Points on a hilly landscape, in no order, each with its height.
From any point a ball takes the steepest step (drop divided by distance) to one of its 2 nearest points. It stops when none of these is lower. Distance is the straight distance between rows; heights are no part of it.
nofi (h 46.4): [ 80 170 190 144 144  95 151 214 116 165 136 121 145 128 125  54 113 114
 117 106  88 151 109 104  68 144 115 126 140 154 178 136 145 149  98  87
 166 147 173 176 142 129 160 160  85]
nulof (h 42.1): [156 128 131 109 116 155 122 134 175 176 106 125 148 114 196 170 115 129
 189 122 134 154 136  89 128 134 123  94 118 167 142  65 107 120 181 101
 111 130  85 148 122  90 151 119 134]
tuko (h 23.3): [ 85 118  64  71 171 150 137  96  83 170  93  43 136 124 169 173 192 156
 131 136 177  84  92 168 108 135 124 151 128  61 100 188  99 150 152 134
 127  95 124 134 128 114 100 120 149]
runit (h 52.1): [ 99 124 135 150 186 104 146 145 154  93 113 128 128 130  88 129 124  85
  76  71 111 141 111 110 127 166 123 146 164 192 128 101 120 116 121  92
 151 130  97 177 163 150 118  98 130]
favin (h 37.1): [ 71 133  57 115 186  99 120 103  64 114 124 108 167 128 141 101 139 159
 117 182 161 145 102 123 119 110 140 127  92 113  88 147 134 160  91  84
 119 126 149  96 125 170 123 133  89]
tumav (h 20.4): [174 123 130 126  89 123 151  95 118 163 136 190  97 182 103 112 132 112
 102 137 126 149 131 118 144 156 103 139 125 140 144  97 155 104 111 126
 148 131 132 123 139 166  91 115 152]
nadol (h 43.4): [ 91 111  80 125 156 122 165 147 113 162 132 107 152 174 152  80 141 126
 149 110 156 141  59 129  79 150  99 109 114 123  94 164 148 160 112 104
 139 109 139 125 152 123 133 166  75]
Zuz (h 22.7): [102 126 130  85 135 118 126 140 164 128 112 126  99  97 128  94 107 135
  79 119 140 118  92 104 145 112 125 133 115 141 182 168 114 139 104 132
 142 153 144 136 124  99 176 173 131]
guti (h 61.5): [ 89 158 159 210 163  73 119 199  62 145 155 141 155 149 117  92 145 101
 196 138  69 132 121 147  65  89 125 156 150  86  65  77 169 170 116  85
 120 124 163 131  80 156 151 107  50]
tifa (h 61.4): [ 80 141 156 158 165  75 160 153  76 103 131 104 159 124  67 132 123 117
 134  88  92 123 176 179 151 204 150 140 176 116  84 109 160 120 132  64
 164 105 152 126 144 145 145  95  89]
vas (h 43.2): [161 146 163 135 115 157 149 154 107 129 142  96 138 142 102 151 150  97
 149 104 106 130 177 143 133 169 157 139 158 123 115 118 166 111 167 138
  90  88 134 140 157 118  60 130 131]
pibib (h 32.4): [ 88 137 170 147 154 121 149 113 100 142 129 126  82 161 162 114 142 145
 120 115 123 126 124 113 110  85 123 119 148 111 177 131  94 130 131 109
 197 133 133 156 123 126 205 112 131]
dor (h 54.1): [147  86 175 155 137 143 103 161  84 121 126 101 158 130 140 161 119 149
 145 133 139 160 147 116  55  91  97 160 150 132 131  94 137 102 185 161
  94 114 130 151 130 155  89 129  81]
Moso (h 54.9): [ 65 127 153 180 151  88 176 137  71 120 128 105 106 144  98  98 118 120
  94 110 129  99 163 156 126 156 121 113 166 110 132 158 104 117 120 117
 218 135 158 155 141 171 156 129  93]
mupi (h 40.9): [151 136 125 120  99 131 130 113 168  82 140 161 127 125 110 108  95 120
 107 142 108 130 130 106 190 136 150 119 100 143 117 101 154 140  86 111
 136 138 132  87 115  95 147 140 160]
Ras (h 28.6): [136 118 104  78 120 165 107 152 220 148 104  85 129  82 196 182 117 134
 136 113 122  95 131 134 108 136  82 167 122 124 132 142  81 147 145 137
 138 124  99 173 132  54 128 134 179]
pitev (h 45.4): [127 104  78 118 122 140 100 103  71 157 122  87 107 121 132 168 184 172
 109 132 200 128  93 127 106  72 140 110 136 133 154 195  95 105 156 174
  74 121 125 128 125 170  90  97 137]
doba (h 41.2): [120 141 174 179 141 114 153 116 112  96 163 190  64 172 104 108 106 113
  69 154 126 149 127 132 143 109 175  74 145 149 159 113  90 120  84 124
 177 177 113 121 119 163 197 129 110]
lebas (h 17.1): [146 136 101 115 117 125 150 131 135 164 100 135  97 121 144 129 146  93
  91 123 169 168  63  73 124 160 169 141 134 166 205 134 135  86 127 111
 152 180 120 127 150 149 117 140 149]
luvez (h 41.9): [153 117 124 153  59 112 145 112 103 130 115 110 100 130 103 129  74 141
 127 142 138 111 161 152 124  80  95 106  93 122 139 197 110  98 128 221
 154 122 171 131  98 132 142 159 120]
kemit (h 43.9): [149 108  66 115 107 135 120  97 155  88 127 147 158  98 133 136  99 142
 105 158 160 135 118  99 167 174 147 143  83 149 121 135 134 134 102 123
 142 173 126  82 141 133  88 137 146]
kuzi (h 42.3): [126 116  39 125 102 141  96  52  76 133 114 139 100 103 137 171 164 175
 127 150 160 113 105 123 166  66 152 103  74 156 169 179  91 109 120 158
  80 172 127 108 108 181 109  99 175]
vaku (h 35.3): [120 153  91  26 118 168 138 113 154 158 112  92 157  89 129 144 179 165
 124 152 119 104 142 148 172 176 146 137 113  66 122 148 152 131 117 125
  53 118 130 128 146 125  63 147 188]
bik (h 60.1): [145 124 143 160 123 115 126 100  99  83 140 133 130 140  43 160 152 131
 115 122 121 136 174 131 173 107 129 120 132 135 100 120 140 101 148 160
  95 128 116 127 143 188  84  87 127]
fegep (h 20.2): [104 135 157 141 107 126 109 105 121  86 126 121 163 113 137 135 100 131
 154 168  91  79 190 145 122  84  97 164 107  71  86 104 144 151 134 154
 126 115 141 144 106 124 140 106 159]
Rapa (h 35.6): [179 124 118 127  61 151 142 115 170  81 124 145 111 117  97 122  85 121
 148 127 115 125 169 147 162 143 129 116  94 119  75 157 161 137 120 179
 115  95 131  88 134  90 127 158 126]
dipe (h 64.2): [ 97 141 214 194 199  72 126 202  68 118 149 145 122 118  62 138 134 110
 150  85  81 137 153 191 134 161 158 143 163 146  96 105 124 112 133  60
 158 115 119 150 137 140 158 140  68]
Gik (h 28.2): [135 158 131 118 104 104 139 130  94 116 158 174 140 159  75 107 137 111
 133 159  97 148 141 100 133 117 133 126 107 120 105  71 171 142  77 104
 104 131 134 101 127 169  98  93 124]
lalub (h 47.8): [188 129  31 115  37 147 125  67 165 190 100 147 111  82 177 184 168 128
 168 139 174  66  95 140 124 139 125 127  83 138 155 176 104 115  92 145
 126 154 118 123 104 104 104 119 207]
tivu (h 18.8): [122 135 160 113 141 121 163 154 145 164 137 157  86 159 138  91 122 111
  59 111 125 120 119 120  74 171 101 148 137 131 207 143 123 130  92 111
 210 161 163 149 150 128 147 148 159]
rotup (h 46.1): [174 136 135 130 128 130 145 141 138 138 138 117 141 102 107 159 127 110
 144 102 129 165 123 111 174 194 163 133 158 183 109  89 128 112 168  94
 103 123 105 142 148 127  85 127 118]
fedi (h 33.2): [134 102 125 156 116 145 141 111 130 145 139 132 113 172 176 126 101 132
 149 122 131  96 134 154  82 121  87 119 123  83  91 132 101 139 145 156
 174 116 130 121 122  97 147 136 125]
Sobi (h 55.8): [ 89 117  82 111 103 107  99 112 167  68 104  83 179  29 107 185  94 159
 118 107 122  87 169 126 177 112 109 140  98 146 151 158 119 113 141 154
  99 168 120 129 116 119 132  92 162]
vob (h 56.7): [104 171 158 166 141 118 134 152  66 144 149 101 156 162 165 106 148 110
 193 145  98 114 123 154  83 102 144 150 149  57  91 106 153 151 145 117
 136  99 164 117 107 136 139 123  88]
vute (h 34.0): [134 128 122 143  72  84 152  85 135  99 127 150  98  97  62 125  95 121
 109 130 121 154 126 119 207  86 139  92  93 169 137 163 119 118 110 193
 137 151 139 122 113 147 183 146 118]
Zoge (h 21.8): [172 132 177 197 123 137 137 141 167  99 175 182  91 182  86 130 123  87
 120 133 113 158 165 150 162 173 147  90 154 138 111  60 127 128 121 109
 169 147  92  89 153 124 143 115  89]
kufu (h 11.1): [101 120  83  94 131 111 136  79 146 145 102 107 155 134 102 142 187 145
 143 103 142 122  91 108  97  75  71 116 121 118 119 127 120 122 134 162
 114  93 112 173 137 129 114  90 141]
difus (h 52.6): [131 146 173 123 161 175 136 107  87 157 106 110 119 168 176 135 169 127
 159 142 128  99 128 156  90  99 157 139 146  70 108 129 131 124 183 133
 112  79 120 129 110 117 124 145 127]
fasun (h 16.3): [146  93 107 107 121 162  96 122 152 108 104  83 133  79 152 175  96 159
 121 112 143  74 152 153 103 104  80 166 121 108 107 163 111 146 161 190
  98  98 123 153 113  89 105 129 165]
ror (h 26.8): [177 120 101 104  79 172 108 131 237 120  87 113  87  96 156 157 112  64
 124 104 147 100  92 133 147 171 122 174 143 156 127 170 140 100 139 185
 129 119 106 136 134  68  99 152 147]
muk (h 53.2): [120  97 138 154 126 130 107  99 172  50 125 116 129  66 112 180  98 142
  84  85 112  80 169 149 127 103 113 172 119 158 168 142 113 104 128 169
 140 161 109 150 115 105 128 111 173]
bezod (h 65.8): [105 128 158 172 138 105 134 183 108 142 144 160 161 150  91  88 114  94
 191 110  91 157 140 138 107 130 110 117 135 140  61  89 137 167 116  99
 130  96 131 140 125 130 156 145  68]
vavi (h 37.4): [163 152 126  86 108 144 109 175 161 156 140 124 157 108 126 114  81 133
 127 146  98 160 155  97 148 190 108 180 128 151 124 100 167 161 114 108
 102 134 143 133 152 126  57 139 152]
zani (h 33.4): [ 98 161  99  51 129 118 143 153 121 174  97  74 158  73 116 111 152 154
 144 121 119 134 141 134 179 191 152 112 114 125 133 153 166 111 123  88
  68 100 150 134 157 110  89 163 134]
Pemu (h 36.3): [187 105 148 185 130  86 107 113  88 139 156 186  82 178 102 120 125 124
 183 138 172 176 122 150 163 106 132  61 138 160 115  98 114 114 113 100
 130 117  79  85 129 134 184 128  89]
Tonim (h 49.9): [116 113  81  84 178 139 126 147 174 143 109  86 139 113 114 142 173 122
  90 108 156 143  55  81 103 146 111 151 139 180 150 136 113 143 140 115
 109 129 110 168 172 126 110 119 137]
godi (h 42.2): [149 135 110 120  79 139 124  68 101 151 137 174  82 118 154 121 114 162
 112 178 147 105 116 133 158  89 151 107  77 130 189 184  98 140  60 147
 126 166 169  80  86 130 171 156 195]
Taz (h 66.9): [102 134 123 137 118  92 166 124 139 101 137 147 144 155  77  94 136  88
 147  90 120 151 134 128 130  93 103  98 129 130  50 106 161 137 116 156
 116  80 102 125 126 138 147 133  81]
mel (h 23.6): [179 118 125 140 128 177 156 151 155 168 161 133 162 181 207 127 118 106
 162 111 116 140 101 135  79 163  79 132 149 134 100  97 122 162 150 134
 154 111 116 129 140  96 113 153 113]
kas (h 29.5): [168 110 148 138  90 121 148  97  96 141 138 175  80 152  95 105 128 126
 121 131 140 156 131 119 184  69 151  82 125 153 168 143 127  96 124 169
  85 114 138 102 115 165 154 136 125]
liv (h 15.5): [ 71 103 132  95 167 143 114 122 106  96 130 113 106  94 111 114 135 175
  56 119 161 140 100 115 113  76 174 137 123 128 201 167 110 115 125 154
  98 159 133 122 119 158 171 136 140]
vesen (h 30.4): [114 113  96 101 143 148 139 127 191 154 121 131 143 163 163 114 119 112
 119 104 123 103 116 126 108 188  89 146 135 130 102 104 117 175 112  93
 166 120 114 139 149  92 116 133 162]
dip (h 62.4): [131 127 200 164 141 153 105  98 150  97 133 160 128 170 125 138 151 112
 143 138 134 135 141 121 106  49 116  98 155 122 128 106 122  93 152 173
 107 110 106 147 108 113 169 115  77]
rilez (h 45.0): [ 99 111 128 110 152 132 118 141 115  75 146 106 171 134 110 124 119 122
 102 132 111 121 159 131 109 148 104 173 151 111  93 107 137 157 126 127
 124 104 136 151 142 149  63 133 128]
fipit (h 43.1): [137 106 143 167  87 103 133  89  83 131 130 144  87 183 143 123  99 144
 175 155 146 127 157 159 125  50  85 100 122  83 105 155  97 120 135 192
 146  89 153 114  82 132 180 148 109]
zum (h 37.3): [107 156  95 132  94 139 125 101 177  82 134 101 155 133 159 115 127 102
 112 156 137 107  96  70  83 122 104  97 108 128 151 115 134 139 107 149
 151 169 135 142 149 100 125 106 110]
Doton (h 43.8): [ 61 168 180 135 191 106 142 206  98 134 127 128 163 117 106  67 121 109
 111  97  87 108 113 162 112 189 144 136 172 127 128 162 147 149  74  66
 151 120 179 146 138 111 154 174  97]
birur (h 48.2): [110 159 174 138  92  99 154 187 131 184 123 124 137 152 125  77 107  96
 147 122 135 166  89  62  61 131  70  99 117 157 172 121 130 125 125 138
 149 143 157 161 144 140 149 137  64]
Zutet (h 57.5): [100 126  89 111  90 101 153  93 132 125 116  89 137  78  91 167 141 140
 131 112 132  91 142 121 184 145 134 117 109 136 150 165 130  87 143 129
 131 141 140 132 136 145  99  90 167]
nus (h 26.4): [210 137 131 127  83 114 146 164 162 177 123 163  76 177 114  74 119 100
 142 123 130 154 136 139 160 201 120 144 127 154 122 137 185  89 121 160
 131  99 159 114 132 131  97 157 163]
luzop (h 23.4): [105 107 147 102 155 129 120  89  67 130 138 142  97 147 106 105 159 160
 102 141 154 143 124 122 169  75 157 118 120 124 151 159 128 116 131 115
  79 126 132  95 110 173 144 134 166]
san (h 13.0): [ 93 109  17  51 152 129 109  76 108 160  88 106 115  98 123 149 194 163
  93 140 163  67  97 147 145 157 130 137 109  91 106 206  93 139  97 125
 143 129 130 123 132 141  81 113 174]
Linoz (h 33.9): [161 139 105  85  91 117 127 131 143 180 139 160 166 136 127 129 118 143
 157 152 119 156 163 112 170 148 120 137  93 114  99  61 165 153 104  99
  89 123 124 110 130 141  99 131 175]
debam (h 43.3): [190 137 183 176 109 142 162 147 120 161 146 167 126 170 125 135 158 102
 227 112 111 172 131 143 150 153 145  61 161 155  90  64 144  98 152 111
 101 106  99 104 130  92 148 128  74]
geb (h 33.3): [103 120  90 126  73 112 105 105 160  88 132 112 178  98 151 154 105 135
 135 156 128 108 156  92  90  76  73 125  91  86 125 113 128 148 122 164
 129 155 135 141 133 116 111  99 137]
rifen (h 55.2): [100 129  78 111 138  96 112  88 149  77 116 148 134 100 105  98 113 165
  79 149 144 155 105  74 143  75 118 112  77 178 138 120 123 138  82 103
 120 181 114 125 121 172 151  92 127]
Kulo (h 20.6): [196 156 146 146  71 167 114 137 234 110 118 143  93 121 147 167  78  68
 140 108 123 160 141 121 150 177 122 182 165 176 117 116 151 102 147 147
 121 135 107 131 131  96 117 135 150]
vin (h 24.4): [132 130  64  69 118 120 138 112 173 185 109 128 149 116 171 121 110 149
 112 143 139 116 120 129 135 195  74 156  91  97 113 152 128 166  93  88
 161 133 143 128 113 122 112 146 193]
mir (h 30.2): [198 134 152 133 136 126 120 202 154 185 126 168 114 153 167  94  95 112
 163 112 125 181 110 127 136 206 112 158 132 174 120 109 160 119 137 120
 126  99 140 122 126 100 114 170 127]
Keti (h 40.1): [ 85 134 179  96 196 136  95 198  98 122 118  91 156 100 127 101 105 143
  89 123 110 122 147 149  85 154 163 179 158 116 156 155 145 145 115  87
 117 107 171 131 135 104 125 164 110]
gul (h 22.1): [ 76 123  45  66 156 133 129  71 115 121 109  89 158 104 104 154 182 169
 145 139 145 103 108 132 136 104 116 138 100  85  69 141 127 145 125 175
  65 102  93 133 130 161  71 112 139]
tanuv (h 58.3): [ 67 155 158 170 157  78 130 151  94  68 145 124 145 115  62  92  81 128
  76 138  91  92 167 161 154 156 155 142 168  98  93 128 140 125  98 101
 206 134 162 130 118 159 163 102  89]
Lazi (h 59.4): [ 95 104 187 169 199 147 121 135 155  85 117 134 112 158 114 105 135 106
 142  93 108 120 112 138 112  77 115 113 150 146  99 113 110 127 143 130
 136  86  85 148 151 103 190 135  83]
goges (h 33.5): [153 161 124  66 117 159 112 195 213 204  86  81 119  79 193 156 114 125
 133 107 127 148 108 108 122 178 117 186 148 156 173 133 132 132 152 122
 114 109 125 161 145  73 110 162 167]
dum (h 33.6): [ 99 141  72 116 132 120 137  77  84 122 149 144 158 172 112  98 154 123
 144 155 123 157 103  92 130  90 139  82 108 119  90 122 152 147  80 121
  93 117 125  91 126 174 101 123 107]
gam (h 37.6): [125 125 134 149 126 125 142  85 123 122 127 167  69 146 133 133 113 131
  87 107 143  99 105 117 164  94 155  93 134 147 172 155  88 113  99 117
 170 152 116 128 111 144 185 104 170]
vab (h 46.2): [160 137 142 130 134 144 163 135  84 149 143 127 118 146 120 119 148 126
 201 121 128 137 135 151 186 160 182  81 143 126 110 114 148 106 155  96
 102  99 111  88 113 108 139 162 118]
zise (h 39.6): [103 142  67 103 106 130 117  73  94 118 130 130 109  87 127 127 121 155
 109 151 153 112 109 116 188 118 189  96  92 148 182 179 109 116  85  94
 122 180 136  80 116 160 144 128 162]
Fesu (h 44.7): [139 143 122 142 126 102 111 132 152  27 154 157 157  82  93 129  58 137
  93 141 103 112 176 122 166 160 139 153 109 125  96  98 142 164  78  96
 146 160 137  75 120 122 153 102 127]
ter (h 50.6): [139 107 174 169  96 104 134 156 108 155 143 129 129 133 129 116 101 118
 130 132 112 158 159  97  64 110 105 126 149 128 200 108 126  90 162 139
 144 156 149 171 147 145 104 120  80]
mevi (h 40.5): [100 173 125  62 159 124 119 185 128 152 129  98 197 111 153 129 106 116
 133 122  86 138 152 126 103 190 107 175 145 108 101 105 146 172 102  93
 118  91 147 145 154 122  59 120 126]
ruzez (h 19.6): [118 130  48  50 139 121 106 117 113 182 109 130 128 103 153 140 143 183
  85 179 168 111 129 154 133 154 104 155  74 106 137 183 111 158 110  98
 125 144 143 118 127 166  87 151 180]
livok (h 37.2): [ 74 163  52 108  94 104 132  48  96  89 122 102 137  99 137 116 112 177
 128 158 122  97 123 129 172  72 158  92  92 113 143 186 117 152  75 142
 105 144 167 101 108 140 166 125 141]
fose (h 45.1): [117 111 169 192 147 110 110 111 155  32 149 176 106 132  88 123 104 126
  96 125 109 140 154 118 160  78 139 102 125 162 127  90 116 125 107 140
 153 147 105 125 124 141 192 104 108]
galof (h 40.0): [135 142 173 222 115 122 159 179  62 187 172 158 124 176 149 116 169 101
 240 118  97 142 117 155 113 147 175  48 171 122 119 122 135  97 138  94
 144 137 128 117 124 121 150 133  47]
bipeb (h 48.9): [137 122 133 108 131 115 102 139 198  94 120 136 131 114 101 152 106  91
 108  72 123 175 125  79 170 155 116 179 155 201 100  79 151 133 132 125
 103 119  78 159 165 136  88  96 139]
vepu (h 51.7): [106 133 184 187 138 132 162 163 120 126 142 133 102 155 103  95 114  94
 115 103 120 133 120 152 126 173 169  80 150 149 127 140 117 106 117 107
 177 119 158 142 139 107 160 167  77]
sepa (h 63.6): [100 140 175 177 136  98 145 113  90  80 147 143 126 174  42 127 160  97
 125 113  96 143 186 164 156  73 127 118 145  96  63  85 165 116 135 169
 107  92 117 137 131 169 139  88 108]
bevi (h 57.4): [163  84 113 145 101 121 127  92 116 100 121 112 133  82  94 200 142 158
 129 111 133 121 168 141 186 126 128 126 114 148 126 137 119  96 185 167
  82 136 109 116 126 155  83  82 179]
Valu (h 54.2): [116 157 120 152 125  84 115 143  75  96 160 130 145 126  92  89 124 140
 159 177  91 118 142 131 155  87 167 141 108  76  75 100 152 178 117  92
 116 109 157  75  80 151 171 113  82]
vuka (h 37.5): [155 146 141 121  48  86 176 148 145 160 112 106  82 106 101 107  84 135
 126 124 128 145 147 100 161  97 110  87 108 167 185 158 120  92 135 193
 142 131 168 147 106 118 188 164 113]
kamo (h 50.9): [143  96 145 169 156 149 103 102  82  91 158 131 135 161 134 144 131 121
 100 165 134 128 143 146  94 113 121 175 145  70  72  91 137 151 139 149
 121 110 128 113 124 163  72 123 139]
vumo (h 26.5): [132 141  59  74  66 128 109 107 205 156  86 117 125 117 145 121 140  97
 140 124 163 135  47  83 107 110  84 121  99 151 124 164 146 118 122 173
 127 133 122 141 135  96 121 139 127]
lol (h 30.5): [ 86 141  88  70 163 130 137 134  95 158 109  71 155 103 164 138 157 167
 149 131 154 116 121 156 157 152 151 104 127  89 100 148 127 142 144  96
  96  94 121 125 130 131 137 164 133]
pap (h 55.1): [131 118  94 116 139 136 111  93  95 137 128  99 152  90 162 195 155 182
 140 154 151 129 146 129 172 104 137 125 110 122 126  98  84 127 171 108
  83 151  99 129 125 154 119  88 177]
tabo (h 52.2): [146 103 190 169 151 118  83 167  81 136 138 123 137 141 167 129  92 154
 150 157 124 145 159 140  72  84 134 183 132  86 141  84 111 123 179 133
 136 137 142 122  94 126 152 145  85]
Bek (h 53.5): [ 85 132  84  93 174 101 108 138 173  84 108 126 153  90 119 133 107 156
  66 114 139 131 114  75 123 118  76 144 109 163 129 103 130 158  99  78
 130 169 100 159 137 159 105  96 160]
kul (h 39.7): [168 112 135 111 114 172 114 124 166 169 108 122 124 107 183 165 143 148
 138 118 148 120 106  92 104 101 138 112 140 124 202 132  89 104 186 131
 117 141 101 140 121  67 144 123 143]
rov (h 28.5): [112 125  84  65 125 139  99 115 181 103  97 118  90  69 125 155 140 172
  78 133 157  78  98 127 145  92 143 134  77 123 171 176 103 133  93 148
  93 166 111 125 109 109 149 132 181]
Nobi (h 59.7): [134 155 182 184 125  89 152 149  90 100 178 152 117 148  55 110 123 111
 139 151  73 135 173 141 148  79 145 106 138  89  86  84 141 137 102 133
 157 133 128 110 106 157 188  96  97]
nad (h 25.6): [116 130 175 105 180 159 128 142 148 166 143 133  94 162 156 113 159 129
  92  96 146 133  93 106  37 113  97 146 140 128 188 129 109 142 135  83
 165 142 123 144 153 103 163 127 153]
non (h 36.4): [178 103 171 137 110 191 132 143 166 155 113 135  84 145 179 120 107 125
 131 121 141 126 121 140  83 131 139 119 139 140 192 150  98 107 169 148
 159 112 109 118 118  60 170 175 128]
vav (h 43.5): [ 96 100 162 154 162 123  91  80  86 103 113 106  94 124 133 183 138 155
 132 124 133  90 151 163 127  82 132 174 132  81 125 127 112  99 196 151
 117 128 118 134  82 143 145  93 176]
beda (h 51.3): [ 77 179 139  56 170 102 108 161 182 115 110 120 159  87 104 111  87 143
  78 105  99 139 148 106 166 150 103 161 147 156 135 118 155 166  83  71
 104 116 122 162 151 120 122 119 156]
Benu (h 64.1): [134 124 169 168 123 159 149 113 117 132 102 132 122 167 127 146 198  88
 167 103 135 130 128 158 106 101 132  75 171 129 108 108 136  72 191 173
 103  85  86 163 131 123 116 116  89]
vomu (h 47.9): [122  95  67  80 161 126 128 141 115 174  96  71 137  78 126 178 197 152
 105 124 175 131  83 116 136 126 149 112 126 141 148 172  86 103 161 128
  86 131 118 158 143 151 101 108 147]
vuli (h 36.2): [107 134 145  64 157 128 115 207 157 169 117  81 139  83 154 116  80 159
  93 108 138 146 151 134 108 192 103 185 141 129 187 163 123 145 140 116
 132 111 162 156 154  88 112 158 145]
rereg (h 28.8): [182 115 120 149 116 146 146 119 165 193 157 188 109 195 186  96 131  97
 150 128 148 142  68 122 118 166 103 113 118 167 146 100 122 136 139 106
 178 145 124 105 129 113 155 142 120]
koro (h 49.3): [142 101 157 163 150 144  95  95 163  49 132 159 124 110 123 160  95 151
 108 114 109 138 176 136 137 135 134 153 125 163 128  86 108 113 166 136
 152 142  83 112 115 102 154 111 138]
Rifu (h 40.6): [109 120  55 112 166 116 147 113  58 189 137 111 147 183 181 100 152 142
 131 164 169 145  78 120 117 144 133 103 105 128 127 169 123 148 129  85
 141 126 162  86 132 148 107 152 110]
fota (h 33.8): [170 115 193 167 149 141 113 218 128 176 159 151 137 140 179  82  82 127
 170  98  94 156 138 146  80 191 132 131 144 144 150 118 137 140 156 104
 159 130 143 130 132  95 148 161  96]
feku (h 49.2): [157 125 123 144 118 123 159 153 108 132 164 152 126 166  97  78 113 122
 129 137 119 133 146 163 166 194 161  94 129 127 102 137 157 140 115 113
 159 107 160  88 140 123 132 154 100]
Tiz (h 30.8): [146 107 183 202 176 114 107 142 104  75 172 191 113 178 109 142 147  97
 172 132 124 170 136 143 133 103 143  75 159 136  86  56 130 126 132  95
 131 133  72 112 136 134 155 114  69]
mumo (h 51.6): [ 89 139 133 140 206 113 119  84  90  95 109 101 148 125 160 171 171 165
 142 136 138 123 125 122 135  65 132 164 132 103 103  78 121 135 178  96
 103 135 102 151 111 153 135  66 160]
gor (h 49.0): [ 98 159 157 102 137 109 101 179 125  70 148 121 176  92  73 109  77 120
  70 115  81 119 180 129 142 154 130 178 163 129 125 142 163 144  86 115
 111 120 146 147 148 150  89 107 112]
kis (h 43.0): [125 148 156 172 135 181 102 127 130  77 145 122 174 133 169 125 141  99
 158 163  90 122 121  92  65  91 149 108 148 104 136  60 128 146 159 115
 121 148 104 133 122  99 125 104  80]
vit (h 31.8): [141  54 131 134 185 145  72 124 134 101  98  99 127  82 157 190 112 167
 107 111 141 114 157 170 123  71 106 185 128 128 122 138  88 112 200 166
 114 130  96 134 102 115 142  99 156]
suge (h 30.3): [157 132  85  88  45 149 125  80 204 103  92 147 115 120 107 114 130 101
 121 141 136 115  86 111 150 127 128 113  76 120  95 152 163 127  87 197
  92 132 125 106 127 110  97 157 130]
Telat (h 49.1): [144 112 127 113  97 172 157 108  89 157 113  94 109 161 148 143 185 134
 137 120 162  97 120 138  82  96 127 109 144  83 157 170 119 118 172 176
 106  92 129 139 130 130  86 118 144]
kenan (h 47.3): [121 136 231 177 169 161  83 150 101 134 133 142 153 148 179 109 139 103
 166 163 103 142 112 141  38  59 159 148 152  89 129  77 121 140 180 115
 130 119 116 127 108  99 161 116  90]
lel (h 20.8): [104 135  74  82 102 137 131  70 184 170 106 137 120 141 148 132 181 135
 120 126 161 101  70  96  64  74  61 108 112 102 135 150 113 168  88 149
 135 142 132 144 143 109 141 101 162]
Sovep (h 39.8): [ 99 160 119 130 103 153 123 123 139  65 140 111 190 100 138 129 129 110
 135 146 114 129 130  71 117 128 163 102 130 132 127  91 134 120 139 114
 105 157 122 134 153 126  83 111  91]
kunan (h 45.8): [170 123  38  83  90 136 131 118 172 148  98  99 125  89 137 146 128 112
 116 156 148 145  74 111 172 206 134 170 118 165 106 133 149 107  99 126
 127 153 122 113 136 149  55 138 156]
vupag (h 33.7): [ 87 124 103  72 108 158 124  89 135  84 113 103 123  85 112 114 142 153
  97 138 130  66 104 138 176 107 161 111 106 100 115 210 122 126 111 162
  97 132 144 105 112 117 142 159 152]
kud (h 45.2): [157 118  70 144  52 139 115  81 112 128 121 116 103  81 155 155 136 140
 136 155 167  48 138 157 114 112 149 125  77 126 199 198  96 103  67 164
 114 186 154 109 106 126 116 146 192]
reg (h 11.9): [163 115 112 137 113 131 146  98 129 149 136 139  99 143 161 125 148 102
  91 128 163 115 105 105  75 167 130 137 117 137 207 140 101 122 129 134
 190 173 143 136 146 142  83 114 151]
ger (h 53.1): [177  94 145 161 131 129 123 149  80 130 155 163 104 181 134  95 110 126
 127 167 112 131 147 171 114 141 142 155 126  79  91 126 138 150 122 140
 133  91 158  80 102 142 113 157 109]
nede (h 32.3): [159 124 154 119 105 184 135 158 194 146  91 121  95 127 123 122 123  92
 108  92 144 129 114 129 108 120 121 111 155 149 133 166 123  97 158 197
 130  88 117 162 123  96 125 147 111]
Vozot (h 55.7): [114 118 211 158 208 126 101 164 132  93 135 167 113 142  93 124 115 114
 111  76 106 174 134 132 106 110 129 146 159 180 129  79 120 121 131  86
 133 125  87 160 137 126 149 126 108]
Bifa (h 37.0): [117 130 187 190 153 134 154 191  86 183 154 145 149 165 168 111 154 111
 184 114 103 159 104 133  47 141 121  86 162 124 142 116 113 127 149  99
 166 147 128 151 142 119 142 158  58]
Zimug (h 32.2): [155 117 153 166 121  90 157 109  96 195 150 181  78 215 150  94 129 100
 168 134 165 180  88 146 135 121 115  56 150 168 156 124 100 112 126 129
 161 136 129 124 122 144 169 135  91]
repaz (h 38.8): [147 108 108  88 131 179 157 117 110 116 119  70 148 111 138 171 164 149
 139 132 116  83 153 143 157 182 173 153 141  91 111 142 138 108 161 134
 110  95 134 120 136 129  47 137 168]
nasol (h 13.2): [213 146 173 155  79 129 126 144 180 137 152 175  99 152 114 140 113  76
 152 127  99 160 175 120 171 194 137 137 154 152 129  55 151  98 152 115
 149 133 108 111 142 103 127 105 143]
Renud (h 48.8): [123 131 110 107 149 112 107 130 108  70 151 134 179 106  91 110  93 156
 107 167  80 104 179 158 157 145 148 156 117  66  65 104 159 179  68 101
 113 121 159  78 111 135 112 123 119]

Call two points neighbours if one is among the 2 nearest of the other. Go from one point of each pair to the other, from neighbour to neighbour, staying as low as possible. Name the highest point that can't be avoided.
mel, san -> vesen
nasol, mel -> Pemu
san, liv -> fipit
fegep, fasun -> dor

Where does a ball stop that starts at each point below?
Sobi -> reg
ter -> fasun
dipe -> san
dip -> san
